Points, in no order, along strands that fork and pass close to each other.
Two points are linked if the straight distance between their rows is under 118. Some points are linked to none.
bav: 13 10 -13 14 -5 44 8 -14 -40 23 29 -18 -22 -44 24 18 17 51 -18 -28 -32
 23 -33
lof: 36 -9 20 -11 -16 -13 -3 8 4 43 44 -33 3 65 -21 -29 -40 -2 22 -24 39 -29
 -18
vize: -11 -60 3 -14 31 -9 43 26 15 -17 12 5 -40 -38 -11 16 -61 17 11 35 -5 -15
 42
bogik: 13 -9 20 5 43 -50 -4 36 31 -23 -57 9 39 28 -12 13 -26 26 4 -2 55 -9 -16
foseb: 6 10 19 -42 -15 12 -64 -13 -21 -25 -41 25 2 -22 -20 -10 -11 29 6 3 4 5
 -8
ridat: 27 13 2 28 -4 62 -33 -26 -31 -1 61 -17 13 -28 35 1 23 39 13 1 -20 14 -28
fera: 20 13 3 8 -57 -4 -5 -14 14 56 -3 17 1 23 -15 -21 16 24 -30 -38 67 11 -32
vof: -1 13 -11 9 -31 0 -28 -44 -15 37 -37 -37 40 -26 -16 27 28 -6 44 -44 -14
 37 -23
vesag: 10 8 15 -7 55 -32 -10 -41 21 -3 0 -37 -3 14 32 13 27 42 -12 8 17 -20 16
Figo: 4 28 25 -2 47 -27 -36 -29 45 -24 17 -25 31 -24 32 19 13 18 9 -5 15 -17
 -17
kos: 4 29 -32 12 -18 22 -15 -25 -5 27 22 -26 11 -2 -6 -16 19 -34 6 -15 -53 50
 42
Bofe: -9 35 -4 -33 20 -31 9 30 24 -21 -40 27 15 18 3 -9 2 1 -38 -18 18 37 45
pog: 10 10 28 11 30 -12 -45 -12 -14 -21 4 -22 23 -26 24 10 7 -19 -2 -28 -36
 -21 -24
tane: 25 25 18 34 10 13 18 -15 12 -11 21 -9 3 -9 12 -44 -28 -62 -41 -14 9 29
 11
bera: -17 18 5 -33 2 -27 -32 14 42 10 -28 27 -13 -17 3 5 -21 -2 20 -73 -38 -56
 -29
refol: 12 39 3 34 5 -40 -38 2 28 -29 45 3 17 -46 -4 1 -27 -66 19 -16 32 21 -24
revo: 8 25 -3 -5 -27 1 -25 -1 -14 33 -16 23 -30 33 -12 -25 38 32 -52 -29 19 11
 -8
kufut: 8 41 -3 19 12 24 0 -5 24 -38 54 24 4 -40 26 -33 -2 -53 -17 -1 -30 37 12
boluf: -45 -12 -3 -45 -33 -67 11 14 -17 -1 -28 -31 33 28 -12 19 15 0 13 -11 36
 1 18
fosif: 28 0 22 -15 5 -14 -19 26 15 13 -38 14 70 31 7 28 -9 12 1 -37 25 -6 -47
nuga: 10 40 26 17 -51 18 -6 -35 10 10 -4 15 2 -30 -8 -22 9 -17 -8 -22 48 35
 -40
Nuru: -35 -13 -37 8 -18 36 65 -45 6 7 2 -32 9 -9 20 11 31 9 52 35 -35 11 40
nas: -9 28 -10 33 -29 43 4 -18 6 9 24 37 9 -12 26 10 68 -37 3 4 -39 -26 -41
Doso: 15 -40 10 10 10 24 30 -52 -16 6 -5 -14 -7 -35 10 -8 -28 -29 -9 -4 -54 9
 23
Rerub: 9 7 6 -56 -34 4 7 5 28 20 30 4 31 68 -12 -56 -10 12 29 -11 30 -24 21
Bub: 13 -55 32 -1 42 8 55 -28 9 -25 34 -25 -4 -40 19 -6 -53 1 -1 -1 -30 -1 41
teki: -7 43 -32 -31 -10 -31 6 -6 32 36 0 -26 13 31 -2 11 21 -11 37 -35 -17 -4
 4
Lepu: 6 -3 -26 13 36 -15 10 -51 11 36 0 -38 -26 -12 20 12 41 39 -22 10 -18 -2
 32
fali: 2 -19 -19 41 -21 22 53 -22 3 -14 -26 20 -13 -14 18 9 19 -22 -9 33 16 4
 -4
pudu: 22 -33 -24 13 -20 26 -15 -35 -59 -19 10 2 -7 -48 7 13 6 -4 -10 25 -66 18
 41
diba: 2 -69 16 1 15 -21 18 14 21 2 -4 17 -24 11 -35 22 -49 -11 -9 32 34 -18 20
Tozu: 26 -10 0 1 -12 -1 -22 -11 -30 36 10 -25 -12 30 -24 -9 -27 -19 10 7 -5
 -21 -10
vil: -9 -20 7 25 12 -31 0 12 -77 20 -6 -57 -18 0 -17 25 8 32 1 19 34 7 -11
Tob: 6 -12 -59 27 -32 -1 -12 4 -60 -23 30 8 -20 -43 10 49 29 14 -1 25 -20 6
 17
mudo: 22 -7 -1 3 -10 1 -14 -8 -25 8 -49 43 -26 22 -9 -26 21 -7 -48 -2 -11 -18
 23
pul: -32 66 21 -22 -10 12 26 17 36 -34 6 -8 -3 29 10 -41 11 -6 35 23 26 -7
 -23
pelag: -23 -27 -6 -30 33 21 0 4 23 -24 -18 0 -10 -7 5 18 -24 22 32 36 -30 -35
 14
sot: -2 54 22 -16 -42 -26 -53 2 -25 5 4 11 54 -4 -24 -19 48 23 38 -39 36 35
 -24
Zas: 23 46 22 43 -1 13 21 -9 -10 5 -10 -24 -14 -27 5 -27 -16 -19 -27 -27 25
 32 -53
bagub: -16 4 0 17 -11 33 -11 -19 -43 35 -17 -9 -37 -16 7 -1 44 60 -51 -30 -9 23
 -18
foma: 13 -3 -31 3 23 -16 51 -21 48 49 -15 -15 -25 16 -5 25 1 11 -21 8 30 8 20
fubu: -39 -9 -14 19 -59 14 16 -23 -16 30 49 -4 4 -41 18 24 43 -47 12 -14 -39
 -17 -42
pipa: -7 -38 -46 35 -32 56 55 -22 -8 -12 -24 9 13 -6 9 14 24 20 18 58 -12 21
 32
Zare: -1 -10 4 30 -15 0 -16 8 -72 22 32 -62 9 28 -15 -5 -4 0 -5 1 15 29 -5
bim: 9 1 36 13 41 17 -4 23 -2 -11 -12 12 -15 45 9 -25 -1 4 -3 0 -28 -63 -37
girad: 10 0 30 -30 -32 -31 -53 -12 -49 1 -16 -13 43 4 -17 -30 -4 34 14 -37 28
 22 4
Tos: -47 2 -10 -30 -34 7 7 23 23 -15 55 -2 6 -26 9 18 -12 -12 5 9 17 19 -21
nub: 1 -11 53 -29 22 36 48 9 3 -10 -47 -7 42 48 -1 -22 -33 -13 21 -8 -12 4 0
ginap: -9 -8 6 -45 47 -22 1 35 18 22 2 -10 -34 48 -17 -3 -30 29 -20 -17 -3 -7
 23
Voten: -34 15 -21 -28 -14 -47 1 27 -6 -23 -37 5 42 33 -7 2 23 3 -2 18 16 27 45
Luku: 23 8 -39 45 -30 28 -47 -4 -42 1 52 -15 15 -33 9 15 26 -4 18 32 1 17 -19
pom: 14 -30 -13 -14 2 -25 52 -16 25 31 -40 19 -58 23 -58 0 -23 1 -2 33 49 -9
 35
fezes: 36 -1 -25 71 49 -3 12 30 13 -48 2 2 -16 -17 28 9 -11 7 -14 34 17 -19 -8
fatu: 19 25 30 -16 -6 8 1 11 29 -28 -4 13 11 60 -10 -63 -21 14 38 14 35 -29 8
miza: -36 -20 -11 -33 -21 28 -24 35 45 14 27 20 15 8 9 36 -6 -2 4 1 4 -28 -53
sipi: -19 67 13 -2 -28 0 -26 -35 28 29 30 19 25 -19 -19 -17 55 4 39 -32 41 51
 -23
Bula: -39 5 -9 -25 18 -44 2 -18 35 -33 13 -20 23 -30 23 8 -11 -39 7 9 -8 14 51
molo: 15 17 -45 16 26 10 -15 4 13 -18 48 -13 19 -26 36 3 16 -25 -14 15 -39 62
 51
Gugaf: -7 16 -2 -12 -17 -10 -67 31 38 -39 1 78 20 10 -16 -32 -5 -19 8 8 -4 -26
 19
raril: -4 16 8 4 -24 -37 -53 -8 12 -45 25 10 -5 -41 -22 -15 -35 -38 14 20 50 6
 1
kogot: 44 -19 -2 53 62 -3 55 -13 16 -26 16 -1 -14 -8 47 -1 9 16 -39 28 18 -11
 26
runi: -40 -18 -5 -10 -68 41 25 -8 -32 31 14 -21 1 -14 -5 9 1 -39 15 -15 -41 14
 -30
faz: 1 10 -10 -12 3 -16 -20 22 66 -23 -31 76 -11 4 -3 -20 -19 -10 -28 -16 20
 -12 16
Lig: 1 23 -36 25 -18 37 -15 -48 21 30 16 26 8 -22 9 11 62 -32 16 -2 -67 25 8
vurel: 19 -28 -31 19 -16 15 24 24 -51 -4 9 26 -65 -21 -8 25 8 46 -31 37 -6 -1
 11
Meror: 20 -24 -17 10 -11 6 40 -10 9 13 -64 43 -8 12 -15 10 -7 -53 -17 8 -22 -8
 14
Girof: -23 6 0 -4 -36 1 -46 11 14 -55 26 44 -27 -11 -18 -39 -21 -33 8 41 15 -16
 23
Loda: -31 -30 13 -22 -16 -30 34 18 -40 20 -51 -20 -4 9 -41 33 0 15 0 5 33 15
 -8
ruz: 0 6 29 7 68 15 33 49 -33 1 -2 -33 -6 52 16 -6 -4 -11 -3 -2 -49 -10 -8
tudin: -31 -2 13 -17 -13 17 41 34 -17 8 27 -38 -14 -7 12 5 -32 -37 -13 -18 -20
 2 -27
Lop: 24 -36 27 28 33 33 26 0 -33 4 -28 17 -33 23 -9 -13 15 -5 15 34 -36 -60
 -18
tis: -10 -16 -13 -17 -11 -2 -41 26 22 23 0 23 -22 -2 -11 35 -39 5 2 -33 -5
 -48 -47
Vuse: -12 5 44 -26 24 -26 -23 25 -22 -16 -32 -5 43 22 15 11 -8 -15 -21 -54 -23
 -7 -34
lezav: 0 1 11 21 17 14 6 -5 -49 -56 -22 -21 1 -15 18 0 21 45 17 61 18 -3 6
Pep: -9 -25 16 -39 56 7 42 36 -6 33 3 -32 -9 45 -6 16 -11 13 -8 8 -41 21 34
mez: 11 2 -14 38 40 -13 -2 37 29 -26 -35 6 7 12 -1 28 -25 20 1 34 43 -26 -34
seb: -51 -28 0 -66 22 -22 -18 4 34 -22 -44 17 -12 -28 -12 27 -27 34 -7 -5 -9
 -12 23
nevag: 13 -49 -5 19 27 23 24 41 -33 10 18 25 -62 14 -12 9 7 17 -22 37 -36 -45 9
ruvo: 9 -26 2 -45 11 -54 -22 44 10 9 3 23 -1 36 -34 -28 -50 21 -2 -41 25 -27
 26

A fork is a point with three links. Follow the links from the first point to the second and name the forks in between, in order.
kufut / bim: nuga, revo, Tob
Lop / tis: Tob, revo, nuga
nas / Meror: nuga, revo
Tob / tis: revo, nuga
pog / ridat: vize, Tob

Follow the links from the first point to the second, and from the first to the third. Name the last point that the two ways share.
diba / ridat / ginap: Tob
Meror / Bub / bera: revo
Figo / Meror / Lig: revo
girad / Lop / miza: nuga
Pep / foma / kos: Tob
molo / Vuse / girad: nuga

A fork is a point with three links, a tip a point with one. Leave the first point through the second and follow the links. Name the first fork or tip that comes.
Tos / tudin: nuga
diba / pom: kogot
Bofe / Voten: pul
Rerub / lof: refol
tane / kufut: bera
ginap / Pep: Tob
fosif / Vuse: vize

Name the points in between on the shortest way along the links from the first point to the second, in order.
Voten / pul: boluf, Loda, vil, Zare, Tozu, lof, Rerub, fatu
kogot / Lepu: fezes, mez, bogik, fosif, Vuse, pog, Figo, vesag
ruvo / tane: ginap, Pep, ruz, bim, Lop, nevag, vurel, Tob, Luku, ridat, bav, bagub, revo, fera, nuga, Zas
Bub / Vuse: vize, diba, pom, foma, Lepu, vesag, Figo, pog
